Points, in no order, along strands that fork, close into loops and pass close to each other.
Two points are linked if the straight distance between their rows is under 67.1. Some points are linked to none.
tovo: [ 10.5   4.5 -19.8   7.3  -3.8  30.6   3.6 -12.6  31.6   5.1   4.9   4.5
  15.9 -28.0   9.5  23.1 -11.9  -2.6  -4.3 -15.1   5.0  20.8  11.5]
Kod: [-14.8  -9.4   0.3  -8.4  11.7  -5.2   7.4  14.5  11.8  26.0 -16.9  28.6
  25.2 -12.3  -0.5  25.8  -2.3  -5.1  13.7  19.9  40.2  -3.7  22.2]
gen: [ 32.6  13.7 -24.2  15.3 -19.9 -14.7   6.0  12.5 -10.0 -37.1  -1.1 -28.5
  -3.8  10.0 -10.8   0.7  17.1  -3.8   3.6 -21.7  24.2 -10.5 -37.6]
vedi: [  3.4   1.8  42.3   7.3 -15.0  24.1   4.6 -10.4 -10.5   4.2   3.0 -12.8
  22.2   5.5   5.3 -11.6  -4.8 -16.5  29.4 -24.2  23.6  15.9   8.4]
gibob: [ 17.7  -6.1   2.5 -12.7  -8.9  -1.6  12.5 -15.9  20.0  15.6  -6.0  -2.6
   9.0  27.7  24.0  -1.9  -7.2  29.0  10.4   4.0  -5.4   0.1  -2.3]
teb: [-33.8  -8.7   3.4   8.0  38.3  10.3  18.5  -7.4   4.2  36.0  27.4  23.9
 -16.7 -14.8  21.4  24.1  12.3  -9.4 -16.6  12.5  -3.0  13.5  12.0]
lub: [  2.2 -11.0  37.7 -21.0  23.7   9.9   9.1 -14.8   1.6  14.1 -20.2  -4.7
  21.3  24.2  28.6 -37.4   2.3 -22.0 -11.7 -10.7  14.7   8.4   4.9]
Kema: [ 40.7  20.0  -9.5  33.1 -28.3  -9.7   6.2   1.7 -12.3 -23.3   5.9  -8.7
  19.1 -15.4 -22.9  17.7  -9.6  20.3  -8.8   0.5 -13.2 -20.5 -14.1]
rafu: [  5.8   9.3  28.0  -5.9  -8.9  32.0  -3.5  17.7   9.9  -4.7  20.0  -6.2
  -5.1 -16.4  24.8  21.7 -15.9  14.2   4.3 -15.6   1.6 -10.1  -2.3]
Rofus: [ 32.0  15.7 -10.0  28.9 -30.6  -6.6  13.4  12.9  -4.7 -17.7   4.8 -20.5
   9.2  -1.9  -4.1   2.6  -8.1  16.1   1.5 -16.3  -4.2 -29.5 -34.6]
fose: [  9.4  -9.4  30.2  16.3  19.6   9.3   6.4 -13.5   4.4   8.8  17.9  20.7
 -23.6 -25.5  -5.2  14.0 -16.4   1.2  11.9   3.1 -19.7  15.1  11.7]
Fopon: [-15.6  -0.4  13.4  17.3  -9.2 -26.3  -1.2  22.0   1.4   5.9  -9.1  26.9
 -26.1 -16.4  -2.7  21.5  -7.5  16.4   4.2   4.7 -23.3 -20.5  -2.6]
Vamok: [  0.6  -7.9   0.4  -3.6  -3.7   0.9  25.7 -11.2  31.2  31.6  -9.4   8.5
  14.0   3.6  31.3   2.1  -3.7   8.9   0.7  11.6   9.4   2.3  -7.9]
sebas: [ 12.3 -12.0  -6.6  23.1  18.8  -9.6  17.5  18.6  10.3 -11.4 -11.7 -12.7
  11.4  -8.5  27.7 -32.2 -26.4   1.5 -22.8 -39.0  -6.7  -2.2 -23.0]
folon: [  7.7  -2.6  -9.8 -41.8 -22.5 -13.6 -10.0  -8.4  -0.5   3.4   9.5  -1.0
 -10.7  17.4  -5.9  13.0   5.2  21.2 -29.2  40.8 -17.5   4.6   0.5]
vogib: [ -9.0 -11.7   8.3  19.6  32.3 -27.2  16.6   3.4  20.6   9.8 -24.2 -17.5
   7.8 -18.3  21.0 -24.2 -24.0   6.5 -13.5 -26.1   8.7  -2.0  -9.8]
povef: [ -9.2 -10.2  -4.5  14.6  21.9   1.7  12.0  18.7  15.4 -26.0 -10.2  -1.7
   6.7  13.2  21.1 -30.3  -6.1  -4.9 -35.4 -43.8  18.3   4.0 -12.4]
sim: [-28.5 -13.4   7.6  17.6  28.9  -1.1   3.3 -20.5   1.9  11.4  -4.4  34.0
 -28.4  -0.6  -3.8 -17.1  10.8  -4.3  14.6  11.9  -2.3  21.6   4.3]
nirev: [  0.2  -4.0  -8.7   2.6  13.1 -17.3  -1.5  29.5  -2.3  15.2 -12.2   3.6
 -10.2 -17.1  19.3 -21.9 -26.8  30.8   7.1  -1.9 -16.4 -18.7  -8.8]
baf: [  3.1  -7.4  -6.4  23.7  -7.5  27.0  -9.9   2.5   2.3 -17.0  28.2 -36.4
  15.0  17.9  -8.1  -7.4  13.3  21.8  19.0 -10.7  10.3 -46.2  18.0]
bof: [ 32.7  19.2 -10.0  -1.5 -25.1 -31.5  -4.5  10.3 -44.3  -7.8 -19.2 -26.4
 -12.8  -2.4 -13.1 -15.0   5.4  20.3   6.9 -11.4  -4.9 -31.4 -23.3]
bonun: [ 15.1 -13.3   9.7   0.8   7.5   3.8   1.7   7.8  11.5  -9.9 -15.3  14.8
   2.2   1.6  -5.1  -7.7 -11.6   0.7  16.4   0.8  17.2  -4.1 -15.5]
duzeg: [-19.9   7.8  28.0 -11.0   3.8  25.9  -7.0 -23.4  17.0  15.7 -16.5   1.4
  -7.6 -23.2  15.2  18.4  -7.1 -16.3 -13.3  -9.6  -5.3   9.1  16.4]
Posa: [-20.7  -9.2  -1.7  -2.6 -10.9  12.3  -5.1   3.4   0.7 -19.8  33.7 -38.9
  -4.8  21.3  -6.2  -1.0  -5.3  -4.7   8.6  22.7 -29.9 -22.1  -6.7]
repe: [ 15.9   1.4  -6.3  11.0  -0.8   9.3   0.3  21.5 -16.5 -37.4 -11.1 -15.1
  -1.8  13.8  -8.7  -2.3   9.0 -18.1  17.4 -15.2  25.5 -28.6 -29.4]
dipab: [-29.0 -15.9  -4.3  -6.3  33.1   6.5   1.3   4.3  10.5  27.4 -23.7  19.0
  15.6 -16.0   1.8  -6.2   1.2   1.0   4.9   2.4  35.6   1.0  20.2]
rila: [ -3.9  -6.2  -2.6   4.8  38.1   7.5  -8.5   9.7  -4.7   6.4 -23.4  20.7
 -17.6 -17.2  13.0 -30.4 -15.5  23.0 -12.6  -8.4 -22.0 -13.2   2.3]
nize: [ 10.0  -4.5  -6.9  19.1 -20.9 -33.0  -4.1   7.0 -28.5 -11.5   5.2  24.0
   3.5   2.5 -25.7   2.9  -3.3  39.2 -30.9   9.1 -28.6  -9.9  10.2]
zomu: [ 31.3  21.8 -18.2  -6.3 -10.9 -30.1 -10.4 -10.9 -20.6  -5.4 -19.9 -26.6
 -16.4  -7.0 -10.5  -7.5  -1.2  25.8   2.8   0.8 -14.8  -4.0 -23.7]
paz: [ 16.0  24.3  -8.7  -5.8  10.4  -2.5  -1.4   9.1   0.5   0.7  -3.2  27.3
 -19.1   1.5   6.9   7.0  26.9  13.3   5.9  13.5  36.9   4.5 -15.5]
pitu: [  5.1 -13.7 -18.7  15.9  -0.2 -11.4   8.5  -4.4  -3.8 -30.0  29.4 -31.8
   2.9  38.5  -7.0 -17.5   3.8  -8.2   8.7  -9.9  -7.5  11.2 -19.6]
Daku: [  0.5  32.4 -22.9   9.1 -15.1   2.4   3.5  15.0 -45.2   4.4  18.6  -2.1
  -5.1  -5.1   5.2 -13.8 -12.2  14.0  10.3 -16.5 -34.0 -29.4  -3.6]
gepil: [-37.1  -8.3  20.0   7.9  12.8  -5.5  -7.4  25.4   7.1  -1.7   2.0  14.8
 -19.8 -13.7   8.9  12.5 -15.6   8.0  -4.5  -3.2 -19.6  -7.4   6.4]
fad: [  2.0  15.6 -35.8  20.3  33.0  13.7  -9.2   6.6   8.8 -21.1  -4.6  -8.3
   4.0  -5.4  17.2  -7.1  -9.5  -9.1  -8.0 -14.2   5.5  20.4 -10.7]
vevu: [ 21.8  12.6 -14.2 -24.1 -25.1  24.4  -9.4 -23.2 -10.9 -10.8  -4.4   0.1
  18.1  25.2 -24.5  11.1  26.3 -14.4  -1.4  23.5  12.8  -4.6   5.0]
beb: [  8.7  16.4 -17.2  -9.5   2.1  -2.6  -3.7  18.3   9.2   2.8  27.7  18.2
  -5.7   2.0   9.3   4.0  16.5  21.2   1.0  17.2  26.3  19.8  -1.8]
Faba: [-16.6   1.4  36.4  -1.2  16.1  14.0   6.4 -35.0   4.6  30.5 -20.2   3.6
  22.6   3.6  26.0 -29.2   6.2 -14.3 -14.5  -7.6 -10.9  22.0  20.8]
Pem: [-33.3   3.6   0.9  23.3   6.3   0.3   2.9 -16.6  11.4   0.6  -0.3  18.9
 -17.1  -8.9  -3.8  -5.6  -0.4 -22.8  13.9   1.0  -0.8  31.6   1.4]
nepi: [ 29.6  -6.7   2.0 -25.0 -27.1 -12.2 -10.5  14.9 -30.0  -9.1  10.1   4.9
 -15.9 -15.1 -26.3  17.2   1.9  13.2 -33.2  30.5 -24.2 -34.6  -0.4]
vomu: [  7.3   3.9  14.4   4.2  -8.4  19.8   2.8  -1.3  -0.2  39.4  -6.4   5.2
  33.6 -10.0  34.2   7.8  23.4 -31.3  10.9  11.0 -15.5  20.7  32.2]
mav: [-12.4  10.3   6.5   3.2  -4.4  31.9  -7.2 -31.0  21.9   8.8 -10.5  -5.3
   0.9 -17.1  13.3  -1.6  -6.1   2.1  -3.9 -31.3  -2.0  19.2   8.8]
laz: [-10.0   9.3 -16.8  21.1  43.1  14.2  -2.2   8.6  12.4  -7.2  11.1   9.7
  -8.9 -25.3  24.9 -11.0  -6.7   4.0 -18.1  -0.2  -0.7  21.0  -8.4]
dol: [-30.9   9.4 -20.5  12.6   6.0   2.7 -21.1   8.0  -8.5 -19.9   1.9 -37.0
  -8.3  -1.8  -3.0  -7.6 -10.3   0.8  13.5 -29.3  -9.1   4.0  -2.3]
dukop: [ 14.8 -26.8  29.9 -19.8  20.9   1.3  12.6 -17.5   5.5  -9.2 -32.3  -9.3
  11.8  23.3  19.7 -26.6  -2.2 -17.0 -16.3 -35.6  17.9  -0.6  -3.6]
Nub: [ 16.8  -1.2  -6.9  -7.5 -20.2  -1.6   2.4 -15.2   6.2  -5.7  -2.7 -17.6
  15.3  38.5   0.8   5.2  -5.3  21.2   1.6   4.8 -15.1  -4.0 -11.3]
Rus: [-13.9   4.4  -3.0 -12.3 -13.5 -10.0 -13.5  37.0 -18.9 -11.7   7.3 -15.5
 -11.9  -7.4 -10.5  -1.3 -12.8   7.8  18.9  11.5 -12.7 -28.5 -14.3]
Vivu: [  9.9  -7.8  -2.2  -0.9  22.5  16.9  -7.0  25.7 -19.2 -30.1  -5.5 -13.4
 -13.8   1.4   7.8 -29.7  -0.4 -16.3   6.4 -25.4  15.1 -11.3 -26.5]
Vip: [ 20.0  -5.7   1.5 -40.5 -19.4  -5.2  11.1 -10.7   7.7  32.5   3.1  21.8
 -11.2 -19.8 -10.4   3.9  14.6  -3.3  10.2  47.4   3.3   1.5   3.8]
Dutun: [ -0.5  -0.8  46.6  -3.0   8.9   7.5   2.9 -13.7  -7.0 -11.7  -1.1 -37.6
  14.9  -3.2  -4.0 -28.5  -9.3 -17.6   5.6 -48.6  24.1  10.5   3.7]
funu: [ 22.8  14.6  14.3   5.8 -22.4 -28.7  -1.3  -0.7  -6.7  -3.9 -26.7  18.8
 -15.7 -10.4 -22.6  23.1  11.1  12.0  -7.8  16.9   9.6 -13.6 -16.1]
bunus: [-31.2  -3.7 -10.3 -13.1  -0.8  15.2 -13.3  -9.7   1.1  -6.7   9.6 -37.9
   0.0  13.0   5.7 -22.1  -8.8  -7.0  15.8 -21.1  -1.8  24.0   1.8]
musos: [ 23.8  11.1  -8.6  10.7 -21.1 -14.0  -2.1   7.2  -8.9 -26.5  19.7  -9.9
   8.5   9.9 -22.1  -6.3  16.1  11.1   8.8  -5.1  36.1   9.6 -19.1]
Bez: [ -4.0  -1.3 -10.3  -0.4  34.8  -6.9   4.3 -21.2  13.5   9.6 -24.5 -14.1
  13.1 -11.9  11.6 -11.7 -18.8 -29.8   6.6  16.9   6.8  21.4  -7.9]
lim: [  4.1  15.0   5.6   3.8  15.1  17.4 -20.0   2.3  -5.0  -7.8  -5.5  10.1
 -18.3  -4.5   3.1  44.2   3.0 -17.3   0.7  -6.2 -14.3  -2.0   7.9]
buk: [  5.3  28.1 -34.1  11.3   5.0 -35.8   3.4  28.3 -23.7  10.3 -13.3  25.1
  -7.9  -6.6   8.4   3.8   0.4  18.5 -16.1   8.0 -15.0 -16.3  -4.6]
zek: [ -2.3 -13.8   6.4 -17.9  -9.2  16.7  -8.6  10.1  -5.5  -9.1  35.1  26.9
  -4.3  26.3 -18.7  22.8   7.8  12.1  -3.0  18.2 -17.9  -0.9  22.5]
zum: [ 26.9  27.2  -9.6  -0.8  -4.4 -15.8 -10.1  10.1 -10.3  -1.9 -12.3  22.6
 -31.2 -21.9  -7.2  13.8  21.7  19.6 -12.2  16.0  19.7  -5.8 -20.6]
Ruson: [  0.4  16.1  38.6  -2.2  23.6  -3.8   0.2 -10.8   7.9 -12.2  -6.8 -26.8
  20.4 -14.5 -10.7 -29.6  -9.2  -3.3 -22.4 -46.7  10.5   5.1   5.4]
vezeg: [  0.8 -10.7   7.6  -3.9 -13.2 -16.9  -1.5 -13.2   6.3  11.0   2.4  42.9
 -27.9   6.3 -26.5  14.8  20.8  23.1  -5.8  15.4  -3.9   4.7  16.3]
fud: [ -8.9  -1.5  -7.2  11.9  -7.2   5.7  -0.9 -25.0   6.9 -17.0 -15.9  -3.1
   0.0   7.9 -23.2  -3.7  -0.2 -34.4  23.0   0.4  -0.2  23.1  -8.7]
pes: [  3.7   7.6 -29.2  13.7 -11.7 -42.1   0.7  12.9  -8.2   1.0 -11.0  24.9
   1.4  15.1   1.5   9.9   3.6  32.7 -44.4  14.5 -21.3 -10.8  -0.9]
rutur: [-17.1  -6.9   6.0 -37.3 -19.6 -15.6  -6.5  10.6   7.0  17.5   4.5  11.4
  -3.1  11.2  -8.7  41.0   5.2 -16.7  -1.3  29.5   0.2  -4.9  12.9]
toge: [-12.0  -8.9 -19.8 -11.1  12.5  -7.7  12.9  -3.5  13.5  20.8 -12.8  -8.0
  -7.2 -11.9  19.1 -35.0  13.7 -22.0  17.2  -9.6  42.4  23.1 -11.5]
kavu: [-31.2  -7.8  15.6   1.2   9.6  32.5 -14.3   1.1   1.7 -30.4 -10.9 -17.1
  -1.3  -0.2 -13.0 -14.3  -9.5 -24.9  -9.5  -6.5  -5.8 -18.3  -6.8]
gilop: [ 30.6  15.7 -40.5  -0.4   6.0  -6.8 -12.6 -11.6  -9.7  -5.8  -4.0 -11.9
   6.2 -20.5 -20.7  26.2  -2.1  17.2 -11.6   9.9 -23.2   3.6  10.1]
lovi: [-10.7 -25.0   5.9  -1.6  -4.3  28.4 -14.5   7.0  -5.6 -15.3   8.3 -18.0
  15.5  35.0 -13.2  -5.3   4.8  20.7  21.5 -19.3   0.2 -38.8  16.0]
besa: [-32.6   3.1 -14.1  33.6  36.3  -5.8   7.0  -3.8  15.5  16.9   8.1  11.1
 -10.2 -20.3  28.1  22.5   0.2  13.4 -16.0  -3.8  -4.7  15.4   9.2]
vetov: [-14.4 -29.8   6.8 -13.5 -10.1  26.8   2.3   1.8  11.9  -4.2  16.5  31.7
  12.1  24.3  -9.6  -3.1  -5.8  -1.0   1.1  13.1 -12.6   1.9  18.2]
fidi: [ 13.3  14.5  -4.4 -21.0  -3.2  14.3 -11.8   3.3 -11.5 -26.7 -14.4  -4.0
   7.9  16.4 -19.7  17.8   6.6 -18.8  11.0  34.0   8.7 -19.3 -16.5]
buze: [ -5.3  16.4  -4.2  -1.8 -12.4 -41.6  -0.3 -21.6  -2.0  23.4  -7.3   4.5
   4.6   1.2  -5.5  35.2  14.4   5.2  -8.8  23.5  13.5  14.7  16.7]
Fava: [ 23.2   7.9   1.9 -24.1 -15.8  -3.7  -7.0   3.2 -12.1  -6.3   8.1  -5.6
  -6.4   3.0  -8.7  32.7  -0.1  12.5 -23.0  30.1 -25.1 -17.3  -2.7]
neb: [ 19.7  25.9 -42.5   2.4  12.6  20.4 -16.7 -13.3   1.5 -20.9   0.8  -9.8
   2.7   0.7   0.8  16.6   6.1   8.3   0.1   0.0  -8.9  18.8  -3.9]
Fer: [-15.9  10.8 -12.6  10.9   3.1  -9.6  -0.3  37.5 -27.7   5.1   0.6   4.5
  -5.6  -5.3  23.6 -25.0 -33.7  12.4   2.3 -22.1 -26.1 -21.3  -4.2]
sugat: [  0.9  -9.1   3.5 -23.0 -18.1  29.4 -17.1   3.9 -11.0 -10.5  24.0   0.9
  -9.7   5.1 -31.2  21.9  17.3   8.4  11.2  10.7  -5.4 -29.6  18.9]
Fuzep: [  0.4 -18.3  -8.8 -32.7  19.5   6.1   2.9  -2.2   8.5   2.0  -4.0 -16.9
   2.5 -14.6   1.4 -54.4  -7.3 -17.8   5.3 -17.5  30.1  22.9  -2.9]
bova: [-28.7   0.5  19.4 -13.6 -27.2   7.6  -4.6   4.0   3.7   9.3  13.3   6.5
  -2.8  -0.9  -5.5  40.2   2.2 -37.2  13.2  14.3  -2.0  12.0  16.1]
rel: [-15.8  18.3  53.0  -1.6  33.2  -0.9  -5.3  -0.2   9.0  -2.2  -4.0   2.2
   6.3 -23.1  -8.3 -16.5 -12.9   5.8 -28.9 -19.4  -6.7  -2.4  11.2]
poso: [-15.2  -2.6  13.1 -18.2   3.7 -21.7  -4.1  22.7   3.9  15.5  -8.6  16.6
  -0.3   0.0   7.6  28.3   1.8   0.0  15.9  27.6  26.4 -10.0   8.5]
vare: [ 20.8  12.6   9.0  14.4 -26.1  11.9   9.0  -6.5   3.6  22.4  -5.7   6.4
  45.5  16.7  20.5   3.4  17.2 -24.2  17.9   2.3   1.2  25.0  14.2]
vir: [-27.9 -17.8  12.9  20.2  27.1 -24.8  12.1  -4.3  19.9  16.5 -22.9  -6.3
  16.8   1.6  19.4  -2.2 -25.5  10.3  -5.7  -5.0  -1.9   1.4   3.1]
Kazo: [ 26.4 -10.7   7.4 -14.1  -1.1  -8.4  20.0 -24.0   1.7  54.3   7.2  22.1
 -11.8 -29.2 -14.7  30.2  16.3 -12.2   7.8  31.3  -8.3   5.5  17.6]
kabel: [ -1.7  13.5 -14.9  23.9  12.8 -33.7   2.5  20.9 -13.7  21.4   9.7  22.2
 -29.1 -27.1   6.6  23.8  -0.9  18.7  -6.7   2.9 -25.4  -6.0   5.6]
povub: [ -1.3  -2.5 -31.8   1.9   0.0 -27.4   5.6   3.2  12.5  -2.2  -6.6  -6.8
 -23.8  -1.8  -1.7 -20.1   7.0  -3.1  18.0  -6.5  24.5  17.5 -25.9]
Tano: [-18.4   0.2  33.8  -4.9  -1.0  21.6  -1.6 -22.6   2.1  36.4  -4.8   5.4
   8.6  -3.5  29.7   6.5  -0.1 -24.8   0.9  -1.1 -21.6  18.0  34.1]
ralod: [  5.1 -15.1  10.4 -31.9  34.4  19.3  -6.1  -4.0   5.8 -11.3 -12.7  -7.5
  -3.9  -6.0  -3.0 -51.7 -11.4  -7.7 -11.7  -9.3   6.9   2.5  -5.5]
kapa: [ 19.6  30.7 -14.6   3.5 -30.2 -22.6   3.8   5.4 -56.4  -0.8  -0.9 -10.6
  -4.9  15.8  -1.9 -21.0   5.2  20.1  -3.8  -9.8 -22.4 -44.7 -16.0]
narel: [  8.5   8.2 -29.3  -3.3  -2.1 -10.5 -20.0   9.5 -13.0  -3.5   5.0  -8.6
  13.5 -15.8 -33.0  45.6  -7.2   3.7  -5.8   4.7 -20.0  -4.1  27.6]
bogim: [-20.5  -1.8   8.9  -4.3 -38.2  -4.2   4.8  -8.7   2.1  23.4   5.1  13.1
   7.0   3.9  -4.8   7.4  14.5 -33.8  19.7  17.9 -12.3  25.8  18.1]
guv: [ 18.1 -11.2 -14.6  20.2  -9.2   2.9   4.5  25.6 -15.9 -25.5  35.7 -29.1
  12.8  31.1  -2.3 -19.9  12.3  21.0   8.7 -20.1  -2.4 -39.0  -7.1]
Tama: [ 20.4   5.3 -19.2  20.5  11.0   5.7 -10.5   4.0 -14.6  -9.2 -33.7  -3.6
  -2.8  -5.1   1.3 -13.5  -7.0  11.2  15.6 -34.1 -11.0 -12.6  -8.9]
nurob: [  7.7  -5.5   5.2  -3.7 -28.0 -21.4  -4.4 -23.7 -10.1   6.0  15.9  33.7
 -24.8   6.2 -16.2   7.0  26.3  26.2 -36.1  22.2   3.8  17.2  10.5]
seg: [ 20.5   4.6  -5.7  20.5 -44.5 -10.9   3.0 -24.5  -3.8 -21.4   1.0 -23.1
  23.4  -2.6 -32.4  21.7   1.1  12.8 -24.0  13.1  -3.0 -19.3  -9.1]
sugum: [-17.3  -8.8  -9.2  -5.6 -10.9 -16.1  -3.7  32.0 -11.2 -15.7  19.4 -31.3
  -9.6  18.3   2.3 -15.6 -14.5   9.0   8.0  10.1 -32.7 -27.5 -20.2]
Vufo: [-22.9  14.9 -17.9   2.8  -0.8 -31.1   4.0  -7.7   5.2  32.4   8.7   1.9
  13.7   3.7   6.1  30.0  15.8 -10.7   8.7  19.5  14.0  27.4  22.1]
kaga: [ -1.7  -0.4  10.0  27.3  17.3  -7.1  -5.7  -9.1  -8.1  -5.1   6.5   5.2
 -14.1  -9.5 -12.1   4.3 -19.0  18.4  22.8  -5.1 -28.7  19.6  12.3]
kedof: [-32.2  -7.6   3.3  16.3  13.4  32.5 -15.9   0.5  -6.8 -26.9  19.6 -29.5
 -10.0   9.9  -5.1  -9.7   1.9 -17.2   5.3   6.5 -26.7 -33.0   3.0]
rer: [ 23.9 -16.2  20.0  -0.1  10.8  -4.4  11.1 -13.6  10.5  36.0  11.1  17.6
 -19.5 -25.4  -9.7  42.1  -7.2  -4.5   8.2   6.6 -15.7   3.7  22.2]
gar: [ -7.1  -5.9   6.0   1.5  16.8  11.2  24.8  -1.1  -2.2  36.1   2.7  22.7
  13.8 -35.6   5.0   9.0  13.8 -45.8  11.7  30.2  23.5  13.1  10.1]
Zugof: [  3.7   4.5 -20.6 -25.1  -1.2  15.2  -2.3   9.0   9.4   6.5  36.8   3.2
  -4.2  -2.2  10.4 -21.2  -0.6  11.7  15.3  13.9  13.2  25.9   0.6]
mude: [-15.6   3.1  19.7   6.6   0.0  14.7  22.9  11.9  27.7  14.4   1.0  18.5
   6.2 -20.3  28.8 -17.2   4.5 -19.5  -8.6  -0.7  43.6   7.4 -12.8]
tafe: [-27.5 -21.8  22.5  -8.7 -10.0  33.8   1.5 -12.4  18.2   0.6   2.3  13.9
  12.4  28.1  11.4 -19.7  -5.0 -14.1 -10.8  -8.1 -10.7  11.6  10.9]
Fasu: [-19.3 -14.2  10.4  -0.2  11.2   6.6  17.0  12.7  28.3  -9.2  -0.4   5.5
  14.2   3.0  13.9 -33.9  -8.0 -22.1 -24.8 -20.4  32.0  12.1 -14.4]
vini: [ -6.3   8.1  18.1 -13.7  23.4  29.7  -9.4  -5.2   8.9   2.9  -9.4  10.2
 -27.7 -25.9  16.1  26.5  -8.3 -18.4 -16.4  -0.1 -17.2  -1.2   4.1]
Goni: [ 14.1 -22.1   9.8 -14.6  46.6  11.2  -6.7 -10.4   1.2   3.6 -35.4   6.8
  -5.4  -4.5   3.7 -45.4 -15.2  18.0  -3.2 -11.7  -0.5  -5.8   1.3]
zenug: [ -1.0 -11.9 -19.2  21.9 -15.1  -7.1   2.1  -4.1 -10.8 -31.8  34.3 -35.8
   2.2  46.6 -15.7 -14.4  23.6   9.5  -4.0  -8.7  -2.9 -15.4  -8.7]
rera: [ 14.7  12.1  -9.8  -3.0   6.7  -7.0 -17.0  11.8  -9.9  -0.5  15.1  13.0
  -9.7 -15.2 -27.2  54.3  11.1 -16.6  -8.6   3.7   3.1   6.5  21.4]
tage: [ 24.7  -4.8 -12.3 -51.5 -18.9 -11.3  -1.4 -16.4   1.5  22.9   2.9  15.1
 -11.8  -9.7 -15.0   8.9  15.5   6.9 -28.2  45.6   2.7   3.9   8.6]
tiz: [ 19.1   1.5  25.5   4.3 -22.9  12.9  15.5 -10.9  -6.2   4.3   6.7  -0.8
  26.0  30.1  14.6 -16.8   9.0 -28.8  25.0   1.8   8.4  22.1  -3.2]
dokim: [ -1.9 -16.8 -13.1   6.3   1.6 -17.0   2.5  23.2  -3.5 -25.4  -2.5  -8.8
 -32.3  -1.1   2.3 -25.7  -3.9 -14.4  13.9 -25.8  11.4   7.1 -33.5]
getek: [ -5.6   4.4 -14.9 -22.0   8.0   6.2  -3.8  -7.7   3.5   6.4  19.6 -30.6
  -1.2   9.5  22.6 -18.3  -8.9   0.3  19.8   4.1   1.9  32.2  -4.2]
Fopi: [-34.8 -17.8  21.1 -13.2 -29.1  30.1  -2.4  -6.1   7.3  -2.2  -4.1 -12.3
  19.4  31.6   2.1 -16.3   0.3 -20.6   4.8 -15.4   5.2  -8.4  10.5]
Soved: [  8.5 -29.6  19.7 -13.2   1.9  18.7   7.3  -1.2   5.8 -19.9 -18.4 -25.2
  10.3  28.6  14.7 -17.3  -2.3  -6.3  -6.0 -40.6  11.6 -24.4 -10.3]
vasa: [ -9.5  -5.5   4.7   8.1  16.8  -8.8   1.8  -8.7  -4.6   9.0   6.5  50.4
 -32.7   5.6 -16.1   5.0  26.9  12.6  10.7  18.7   0.3  16.8   6.4]
Lusol: [ 14.2   2.3 -19.2   0.4 -30.9 -10.8   1.3 -27.3   3.4 -12.9  -9.9 -39.1
  31.7  22.9 -21.6  14.0   4.2  12.4   1.2   6.3   0.8 -16.5  -3.1]
tade: [  2.3  12.8  -8.5  -3.7 -24.5   4.5  -1.7 -26.2  -9.0  -6.4  -4.9   5.1
  10.5  12.5 -20.3  11.8  20.0 -32.2   7.0  19.2  -2.0  22.7   2.4]
fuge: [-27.9 -22.3  -7.2  15.4  11.6 -20.3  -2.3   0.5  13.8  -5.2 -10.0  -3.1
   3.6  34.3  17.3  -9.3 -20.4  11.7  -1.4 -13.0 -14.9  11.4  -1.1]
Lise: [ 10.5  -0.9 -17.0  12.0  -6.6   2.8  12.7  -8.9  25.5   4.1   9.9  13.1
  12.1 -29.4 -12.8  31.7 -15.0 -15.0   0.8  12.8   0.0  17.0   8.7]
pazep: [ -5.4   2.6   2.2   4.5 -13.3  10.2  23.8   4.7  31.0  28.7  15.7  15.2
  10.6 -13.9  29.8  -5.6   4.0   4.0   7.8   2.5  28.9  11.8  -7.0]
bepo: [ 18.1   2.8 -10.6  13.0  -4.0  -2.7   4.5  -2.1  -8.6 -25.0  25.2 -17.6
  19.4  17.8 -19.1  -8.2  -2.7  -3.4  27.4  -8.9  18.8  19.7  -9.5]
sevos: [ -3.8   1.2 -11.5  -1.1 -16.1   8.4 -15.0  27.9 -15.0 -21.0   6.3   4.7
  -4.0  -3.6 -22.2  11.4   1.0  14.0   9.3   2.5  -8.2 -30.9   5.2]
Lodo: [  9.3   6.9   9.5  -6.3 -28.6 -37.7   1.6 -21.5   5.3  12.5 -36.6  14.2
  -2.2   7.5 -17.3  27.6  17.1   5.2  -3.4  21.4  18.4  -1.6  -1.2]
rof: [-28.2   0.8  35.7  -5.6  14.3  10.0 -11.0  17.7   2.5 -13.6  -5.6  -3.5
   3.0 -25.3  -5.7  -9.5 -24.5  -6.6 -15.2 -10.7  -1.5  -8.4   2.5]

A piece is all that can be reached along the links. How many separate loops has the piece of each point below (a circle has one, a figure eight two, a Y none), and how many tips (points with one link)?
nize | loops 0, tips 5
Nub | loops 0, tips 3
fud | loops 0, tips 3
folon | loops 0, tips 2
Zugof | loops 0, tips 2

A fork is a point with three links, a tip a point with one. Leave the first point through the second and follow the links. Name the first fork or tip that comes.
nirev, rila | gen
Vamok, pazep | fuge
laz, fad | duzeg
Fava, folon | kaga
buze, Lodo | dol
kaga, fose | nepi
Zugof, beb | Vufo
